The views of a scene show one set of named points, each view turned or mirrored, shifted and resized as a whole, with a little noise and some points left out.

Scene 1
View 1
lel: [-5.9, -4.5, 6.9, -3.6, -4.6, 0.7, 2.0, -3.2, 4.0, 0.4, -3.9, -6.7, -2.4, -2.9, -1.4, -0.8, 4.6, -10.9, 4.5, 0.7, -0.4, 7.9, 5.0, -1.4, 4.6, 14.0, -1.0]
vigon: [-4.3, 1.5, 9.3, -3.4, 0.8, -4.1, 4.1, 0.1, -0.3, -8.0, 3.9, -6.4, -5.8, 5.4, 0.2, -0.1, 1.3, -6.7, 4.3, 4.0, 1.5, 2.0, 7.0, -4.7, 1.3, -6.0, -3.2]
gizo: [1.3, 7.3, 11.8, -18.4, 11.4, -7.7, 3.6, 4.8, -0.6, -1.2, -3.4, -8.2, -3.4, 2.7, 2.2, 3.7, 1.7, 1.2, 8.4, -0.6, -4.1, -2.8, 3.7, -3.9, 1.9, 5.6, -4.5]
bon: [-4.1, 3.5, 8.6, -2.9, 0.4, -5.0, 6.0, 0.2, -3.8, -12.4, 6.7, -6.6, -5.8, 4.7, -0.4, -1.5, -1.4, -7.6, 3.2, 3.0, 3.1, 1.6, 6.3, -3.4, 1.0, -13.5, -6.3]
Maluf: [-1.4, 6.5, 9.2, -9.5, 5.2, -7.1, 5.9, 2.1, -5.0, -10.7, 4.2, -7.7, -4.9, 3.4, -0.1, -1.0, -1.7, -4.9, 4.3, 0.4, 1.3, -0.6, 4.3, -2.1, 0.9, -10.4, -8.2]
kavu: [-3.0, 3.4, 3.4, -5.1, -3.5, -4.0, 7.4, -4.6, -8.9, -15.6, 4.6, -7.4, -2.0, -6.9, -3.6, -5.7, -5.2, -14.5, -0.5, -3.8, 4.6, 6.2, 1.0, 4.8, 4.7, -10.3, -14.0]
goza: [-1.5, 2.4, 8.8, -14.4, 4.6, -3.9, 2.5, 0.6, 1.5, 2.0, -6.9, -7.9, -1.3, -2.9, 1.1, 1.7, 3.0, -4.9, 6.3, -2.9, -3.7, 2.7, 2.6, -1.3, 4.5, 15.5, -4.0]
Buve: [-4.1, 0.2, 6.0, -3.6, -3.2, -2.7, 5.1, -2.8, -3.3, -9.1, 2.4, -7.1, -2.9, -2.4, -2.4, -3.2, -0.7, -12.7, 2.3, -0.5, 2.3, 5.4, 4.1, 0.2, 4.5, -2.8, -7.5]
lik: [-1.2, 2.1, 3.8, -13.0, -1.7, -3.0, 5.1, -4.5, -5.0, -5.5, -5.2, -8.4, 0.9, -12.5, -2.4, -3.7, -1.8, -13.5, 1.9, -7.5, -1.0, 7.3, -1.3, 6.2, 7.1, 10.4, -12.4]
Dom: [-4.9, 0.7, 7.0, -1.8, -2.8, -3.2, 5.1, -1.8, -2.5, -10.1, 4.7, -6.8, -4.5, 1.5, -1.5, -2.3, -0.8, -10.6, 2.7, 1.7, 2.4, 4.1, 5.9, -1.9, 2.4, -7.1, -5.6]
zifav: [-6.5, -5.5, 5.5, -3.3, -7.1, 1.7, 1.8, -4.5, 4.5, 1.4, -5.2, -6.5, -1.5, -6.1, -1.8, -1.9, 5.0, -13.4, 3.7, -0.9, -1.3, 9.9, 3.9, 0.3, 5.9, 19.8, -1.2]
biz: [-10.5, -7.5, 8.2, 9.6, -8.4, 1.6, 2.3, -2.4, 6.7, -5.2, 6.0, -4.2, -7.1, 9.3, -0.8, -1.0, 6.2, -11.2, 3.7, 9.2, 3.2, 6.3, 11.3, -8.3, 1.0, -2.0, 4.7]
View 2
bon: [-5.2, -3.8, -14.6, -3.5, -6.2, 24.0, -1.9, -3.2, -5.3, 0.6, -4.3, 7.6, 7.8, 1.7, 9.9, -0.8, 4.4, 4.8, -1.5, 3.8, -3.8, 10.3, -2.8, 4.4, -9.9, 6.4, -10.2]
biz: [-7.5, -5.1, -11.5, -7.6, 3.5, 21.5, -1.5, -7.2, -9.2, -1.2, 8.0, -4.0, 0.6, 4.9, 15.6, -5.1, -0.1, -6.4, 12.9, -9.4, -11.5, 33.6, -6.5, -2.9, -13.5, -14.4, 2.7]
Maluf: [-3.8, -2.9, -7.5, -2.5, -4.9, 21.5, -2.4, 1.8, -0.7, 2.1, -7.7, 6.2, 6.1, -3.5, 9.2, -2.2, 3.6, 5.0, -9.1, 7.3, -1.4, 3.2, -2.1, 5.2, -10.0, 12.8, -13.8]
lik: [-14.1, -8.5, 12.8, -5.3, 18.9, 11.5, -5.5, 5.9, -9.0, -14.8, -21.3, 7.9, -14.2, 3.0, 1.2, 0.9, -12.0, 6.7, -16.5, -2.6, -1.7, 0.5, -10.9, 10.1, -1.5, 5.3, -14.3]
kavu: [-13.3, -8.5, -11.1, -4.4, 2.1, 23.7, -3.4, -4.4, -15.0, -11.0, -14.9, 17.0, -0.9, 10.5, 4.1, 5.7, -3.3, 14.5, -7.1, 5.1, -1.6, 2.3, -9.5, 14.0, -3.5, 8.0, -16.6]
gizo: [-0.3, -0.8, 12.1, -2.9, 5.2, 11.1, -3.5, 13.1, 10.3, 5.2, -8.8, -4.9, 0.4, -15.9, 9.4, -9.7, 1.9, -4.3, -17.4, 3.6, -0.8, 0.9, -0.2, -2.8, -10.0, 14.2, -10.9]
lel: [-10.4, -7.2, 12.2, -6.7, 19.1, 9.9, -4.3, 3.1, -5.4, -7.7, -7.0, -3.9, -12.6, 0.6, 8.0, -5.1, -8.6, -5.1, -3.9, -10.0, -7.4, 18.9, -9.4, 0.0, -7.2, -8.3, -1.9]
Buve: [-10.7, -6.4, -4.7, -5.5, 6.1, 19.2, -3.0, -1.6, -9.3, -8.0, -9.4, 7.4, -2.5, 4.7, 7.4, 0.2, -3.7, 5.3, -4.7, -1.0, -4.3, 10.6, -7.8, 5.9, -6.8, 1.6, -9.8]
goza: [-6.3, -4.8, 18.9, -5.0, 17.7, 6.8, -3.9, 12.0, 4.1, -3.5, -11.9, -5.4, -9.2, -9.2, 7.3, -8.1, -7.1, -5.7, -15.0, -4.2, -3.4, 6.9, -5.1, -1.9, -6.9, 4.2, -7.5]
Dom: [-9.1, -5.5, -7.9, -5.4, 3.4, 21.4, -2.3, -3.4, -9.0, -4.8, -4.8, 5.2, 0.2, 4.4, 9.7, -1.2, -1.2, 2.5, 0.3, -1.2, -5.7, 15.3, -6.3, 3.9, -8.9, 0.0, -7.1]
vigon: [-4.6, -3.8, -7.4, -4.1, 0.7, 20.3, -1.8, -0.4, -1.8, 1.4, -2.0, 1.4, 4.0, -1.7, 11.6, -3.9, 2.6, -0.7, -1.5, -0.1, -4.7, 13.8, -3.7, 0.3, -11.4, 3.4, -8.0]
zifav: [-13.4, -7.7, 15.3, -7.5, 25.5, 7.9, -4.9, 3.8, -8.6, -13.2, -9.4, -4.2, -17.1, 2.0, 7.8, -5.1, -13.1, -5.0, -4.2, -11.8, -8.0, 19.4, -10.9, 1.1, -5.9, -11.1, -1.2]
View 3
gizo: [13.5, -4.6, 3.4, 0.6, -2.1, -5.5, -3.8, 8.2, -1.2, -0.8, 5.5, 9.0, -10.7, -0.7, -3.1, 3.2, -14.9, -1.7, -8.7, 4.0, -9.1, -5.8, -9.3, -2.0, 1.2, 8.3, -9.0]
lel: [10.7, -12.7, 3.0, 4.0, -5.6, -11.5, 1.6, -2.0, -7.9, 3.2, 1.8, 0.7, -7.0, 6.1, -8.9, -6.4, 1.2, 0.8, -7.6, -0.3, 3.9, -9.0, -2.1, 5.9, -6.6, 6.7, 6.4]
Dom: [9.4, 0.8, -5.8, -1.9, -3.6, -0.6, -3.5, -10.7, -6.6, 9.5, 1.8, -2.5, -7.2, 2.8, -7.1, -2.6, -8.4, 4.6, -3.4, -0.5, -2.3, -5.5, 0.2, 8.3, 5.4, 11.1, 2.9]
vigon: [10.0, -0.5, -3.4, -2.1, -3.3, -2.2, -3.1, -7.5, -4.6, 7.6, 3.5, 1.0, -8.8, 2.9, -7.0, -1.6, -9.2, 2.6, -4.5, 0.6, -2.4, -5.1, -1.9, 6.2, 4.5, 11.1, -0.1]
Maluf: [10.8, 2.8, -5.5, -2.4, -0.5, 2.3, -6.5, -5.4, -3.3, 7.4, 3.6, 0.1, -8.3, -1.0, -5.0, 1.4, -15.3, 4.4, -4.8, 1.1, -9.1, -4.8, -4.3, 4.5, 8.6, 10.9, -3.7]
goza: [13.2, -13.3, 5.0, 5.9, -3.1, -10.2, -1.3, 7.5, -5.2, -1.7, 3.3, 4.7, -8.1, 1.9, -6.2, -1.9, -6.7, 0.4, -10.1, 1.5, -4.8, -9.2, -7.7, 0.4, -5.5, 4.8, -1.0]
biz: [6.5, 0.1, -1.9, -8.1, -8.5, -9.5, 3.5, -17.3, -6.0, 11.9, 5.2, 2.7, -11.3, 11.6, -10.4, -7.5, 2.1, -2.9, -2.8, 1.5, 13.7, -2.7, 3.3, 11.8, 0.7, 16.0, 5.5]
bon: [9.4, 5.0, -6.8, -5.0, -2.8, 2.3, -5.1, -11.8, -4.3, 11.3, 3.4, -0.9, -8.6, 2.0, -5.7, -0.3, -12.0, 3.9, -2.4, 0.5, -3.6, -3.3, -0.8, 8.2, 9.8, 13.1, -1.2]
kavu: [10.6, -1.7, -11.1, 4.7, -0.2, 7.1, -7.9, -10.9, -9.6, 10.8, -1.7, -11.4, -2.5, -2.1, -6.6, -2.8, -10.3, 13.0, -3.0, -4.3, -10.6, -9.0, 0.6, 9.7, 7.1, 6.8, 7.0]
zifav: [10.8, -16.7, 3.4, 7.9, -6.5, -13.3, 1.6, -1.0, -9.3, 2.1, 0.2, -1.1, -6.3, 6.6, -10.3, -8.3, 4.1, 1.7, -8.5, -1.8, 4.2, -10.5, -2.2, 6.6, -10.7, 4.2, 9.6]
View 4
lel: [2.2, -0.3, -10.8, -15.0, -24.3, -5.8, 20.7, 2.6, 11.1, 12.1, 6.3, 17.3, -4.0, 0.4, 13.1, -13.4, 14.6, -7.5, 4.7, -0.9, -0.2, -2.0, 1.6, 2.7, -11.2, -11.8, -7.2]
Maluf: [-1.3, -1.7, -4.3, -4.1, 3.1, -7.2, 11.9, 26.9, 5.4, 6.8, 27.2, 3.7, 6.5, 0.6, -9.8, -8.6, 3.7, 10.0, 12.1, 11.3, -3.7, 9.5, -4.3, -4.8, -0.5, 9.5, -2.4]
gizo: [-10.2, 5.6, 10.3, -15.8, -16.1, -15.5, 14.1, 10.2, 16.8, 8.6, 27.4, 9.9, -3.1, 7.8, -18.4, -7.4, 13.0, 17.7, 14.4, 1.6, -6.9, 8.0, -3.0, -3.6, -7.0, 4.5, -9.3]
Buve: [3.3, -6.6, -16.7, -7.5, -4.6, -3.5, 15.9, 22.9, 6.7, 6.5, 16.1, 9.2, 6.4, -2.5, 6.8, -10.0, 7.7, -3.3, 6.6, 10.4, -1.2, 0.6, -4.0, -1.2, -3.7, 0.8, -1.2]
kavu: [3.9, -14.8, -26.1, -7.5, 5.2, -3.6, 15.5, 36.8, 5.9, -1.4, 21.3, 4.2, 13.9, -5.9, 5.6, -5.4, 7.0, -4.3, 6.9, 20.2, -1.6, -5.5, -10.6, -0.3, 1.1, 7.0, 3.1]
zifav: [1.5, -3.2, -15.8, -19.5, -29.1, -6.3, 22.9, 1.2, 15.2, 10.0, 2.7, 20.0, -4.8, -0.3, 18.4, -12.6, 19.4, -11.7, 2.2, -1.5, -1.4, -8.5, 0.5, 4.1, -12.2, -15.5, -6.8]
lik: [-4.4, -14.2, -22.4, -25.3, -19.5, -13.6, 20.7, 20.1, 20.7, -1.6, 16.0, 11.1, 3.4, -0.3, 3.8, -4.3, 23.1, -1.8, 4.5, 11.2, -7.4, -17.5, -12.1, 5.1, -4.8, -2.9, -1.6]
goza: [-8.4, 1.6, -1.0, -22.2, -27.2, -15.1, 18.9, 4.5, 19.9, 7.5, 16.6, 14.8, -5.8, 6.1, -4.3, -8.2, 20.2, 6.3, 9.4, -0.7, -6.0, -2.6, -2.5, 1.1, -9.7, -5.3, -9.5]
bon: [5.1, -0.2, -5.2, 6.0, 9.5, 0.4, 11.3, 25.6, -2.4, 11.2, 23.2, 4.8, 7.8, -2.6, -1.5, -12.2, -4.5, 3.4, 11.3, 10.1, 1.5, 16.6, 0.1, -6.6, -0.7, 7.4, -1.9]
View 5
Dom: [5.5, 3.8, 9.3, 10.3, -1.5, -0.5, 5.1, 9.4, 3.7, 2.5, 9.3, 6.5, -7.5, -2.4, 12.1, -3.7, -1.3, 0.8, -7.2, 13.1, 2.7, 5.9, -10.9, -3.8, 12.7, -1.6, 0.4]
biz: [16.3, 18.5, 21.3, 8.0, -3.1, -2.0, -1.3, 9.9, -3.8, 13.5, 3.9, -2.2, -8.5, 3.9, 22.9, -5.6, -4.3, 5.9, -5.3, 8.4, -3.8, 13.5, -15.5, 0.3, 1.3, 8.9, 5.3]
goza: [1.8, 0.3, -4.1, -8.0, -3.7, 11.1, 5.2, -3.9, 2.9, 2.4, -3.2, -3.4, -12.1, 9.7, -2.0, 4.2, -2.2, -8.4, -3.3, 5.1, -4.0, -5.4, -11.8, -15.5, 7.1, 5.8, -4.3]
Buve: [5.6, 2.3, 4.0, 9.6, -3.1, 3.2, 3.2, 7.3, 3.5, -0.6, 11.8, 5.9, -10.4, -0.1, 7.9, -1.9, -1.1, 0.5, -7.4, 9.8, 0.2, 4.7, -12.9, -5.2, 13.6, -3.9, 1.2]
lik: [1.4, -5.2, -10.8, 3.0, -7.0, 15.9, -0.7, -1.3, 4.8, -7.8, 14.2, 5.2, -15.0, 4.7, -6.5, 4.3, 0.5, -3.5, -10.1, 3.2, -2.3, -1.5, -16.7, -11.7, 15.5, -9.0, 0.7]
zifav: [11.9, 9.3, -1.5, -1.9, -7.7, 15.4, -7.9, -2.0, -3.0, 3.5, 6.7, -5.5, -16.8, 13.5, 1.0, 3.4, -2.4, -0.1, -8.5, -3.0, -8.6, 4.1, -22.0, -10.4, 3.3, 2.8, 4.3]
gizo: [-3.8, -4.1, 0.5, -8.2, 0.4, 3.4, 16.0, -1.5, 5.8, 3.5, -8.7, 0.4, -6.6, 4.1, 1.8, 0.9, -3.0, -12.2, 1.0, 13.2, 1.5, -8.3, -5.0, -15.4, 10.9, 8.3, -9.8]
vigon: [4.2, 4.0, 11.4, 5.9, -0.5, -3.0, 8.9, 9.3, 3.3, 6.3, 2.6, 4.5, -6.5, -1.1, 14.4, -3.6, -1.9, -1.7, -2.8, 14.3, 2.4, 3.8, -8.8, -5.5, 10.0, 3.4, -1.8]
kavu: [-0.2, -5.9, -1.9, 16.7, -3.4, 2.7, 4.9, 10.5, 8.1, -9.3, 22.8, 15.8, -9.8, -8.1, 3.8, -2.0, 1.2, 0.7, -10.4, 13.4, 6.1, 4.2, -11.1, -3.2, 22.7, -15.4, 2.0]
Maluf: [-1.8, -2.5, 7.1, 6.5, 1.0, -3.2, 14.2, 8.5, 7.8, 0.5, 3.7, 10.0, -5.1, -5.5, 10.1, -4.0, -0.6, -4.9, -2.7, 18.5, 5.6, -0.4, -4.9, -7.2, 15.9, -0.6, -4.6]
lel: [10.7, 8.8, 2.6, -1.2, -6.3, 10.0, -3.3, -0.5, -1.6, 5.0, 4.5, -3.2, -14.0, 10.7, 4.5, 1.5, -2.5, 0.2, -6.9, 1.0, -7.3, 3.2, -18.5, -9.2, 3.8, 4.6, 3.1]
View 6
lik: [4.2, 3.8, 2.5, -9.1, -6.8, -1.6, -8.9, 16.0, -7.9, -0.7, -3.2, -4.2, -7.1, -12.4, -6.2, 17.6, 13.8, 9.3, 6.1, 14.1, 11.5, -0.6, 2.2, 11.7, 7.6, -0.8, -11.5]
bon: [-3.5, -1.9, -4.1, -4.1, -5.7, -4.2, -5.6, 0.7, 5.8, -1.8, -13.3, -2.4, 4.3, 0.6, 5.0, 1.8, 5.0, -2.1, -1.4, -8.3, -4.2, 3.4, -0.5, 0.0, 3.0, 8.1, -3.6]
lel: [4.3, -7.9, 7.8, 4.3, -0.3, 2.4, -9.3, 1.8, -1.0, -3.0, -6.7, 4.6, -4.0, -16.3, 4.2, 16.2, 15.5, 7.2, 14.6, 7.0, 9.9, 6.0, 7.3, 1.2, 3.2, -6.9, -6.7]
Dom: [-2.2, -3.7, -1.8, -2.4, -4.6, -2.8, -5.3, 2.5, 2.9, -3.5, -10.9, -0.8, 1.9, -3.3, 1.5, 6.0, 8.7, -0.8, 2.6, -4.3, -1.2, 1.7, 0.9, 0.4, 4.1, 5.3, -5.6]
biz: [-2.0, -17.3, 2.9, 11.0, 4.3, -0.8, -3.4, -9.6, 7.4, -8.5, -11.1, 9.6, 4.8, -7.3, 6.1, 6.9, 11.5, -6.3, 14.8, -9.9, -2.2, 4.4, 8.2, -10.9, 0.4, -0.2, -3.7]
zifav: [5.9, -9.5, 9.2, 4.5, 1.2, 2.3, -7.9, 3.8, -3.5, -4.3, -4.1, 6.2, -5.9, -19.0, 0.2, 19.5, 17.3, 8.6, 18.7, 10.8, 13.5, 3.3, 8.5, 1.6, 4.1, -9.3, -8.9]
vigon: [-0.9, -3.5, -0.2, -0.5, -4.1, -1.7, -8.0, -1.2, 5.2, -0.4, -12.7, 0.3, 2.0, -4.9, 8.3, 4.8, 7.2, 1.7, 1.6, -5.1, 0.0, 6.0, 1.6, -1.0, 1.8, 3.1, -3.1]
kavu: [-3.8, 2.6, -5.9, -9.7, -7.9, -6.5, -3.2, 12.8, -2.0, -5.2, -6.5, -6.3, 0.9, 0.0, -9.6, 7.6, 9.4, -2.8, 0.1, 0.9, -1.0, -6.3, -1.9, 6.4, 8.4, 10.4, -10.4]
Maluf: [-1.8, 3.9, -3.8, -8.5, -8.5, -2.6, -8.8, 4.4, 4.6, 3.4, -14.1, -5.5, 1.8, -2.3, 7.4, 2.9, 4.4, 3.7, -5.9, -3.4, -1.7, 6.3, -1.9, 3.7, 3.4, 6.6, -3.4]
Buve: [0.0, -4.3, 0.6, -1.6, -2.9, -2.3, -5.6, 4.5, -0.3, -4.6, -7.9, 0.7, -0.4, -7.5, -1.7, 10.0, 11.9, 0.4, 7.7, 1.0, 3.5, 0.0, 2.8, 2.2, 4.9, 2.4, -8.1]
gizo: [5.0, 6.2, 4.1, -6.4, -8.5, 2.4, -17.2, 2.2, 2.8, 10.2, -15.3, -3.4, -2.8, -11.3, 18.7, 7.8, 6.3, 17.2, -5.3, 4.2, 8.9, 15.6, -0.3, 6.9, 0.1, -2.7, -0.4]

In a view up to two points have been moved. Name them for each view, in the order of its rows, or write -.
view 1: -
view 2: Dom
view 3: vigon
view 4: bon
view 5: kavu
view 6: Buve
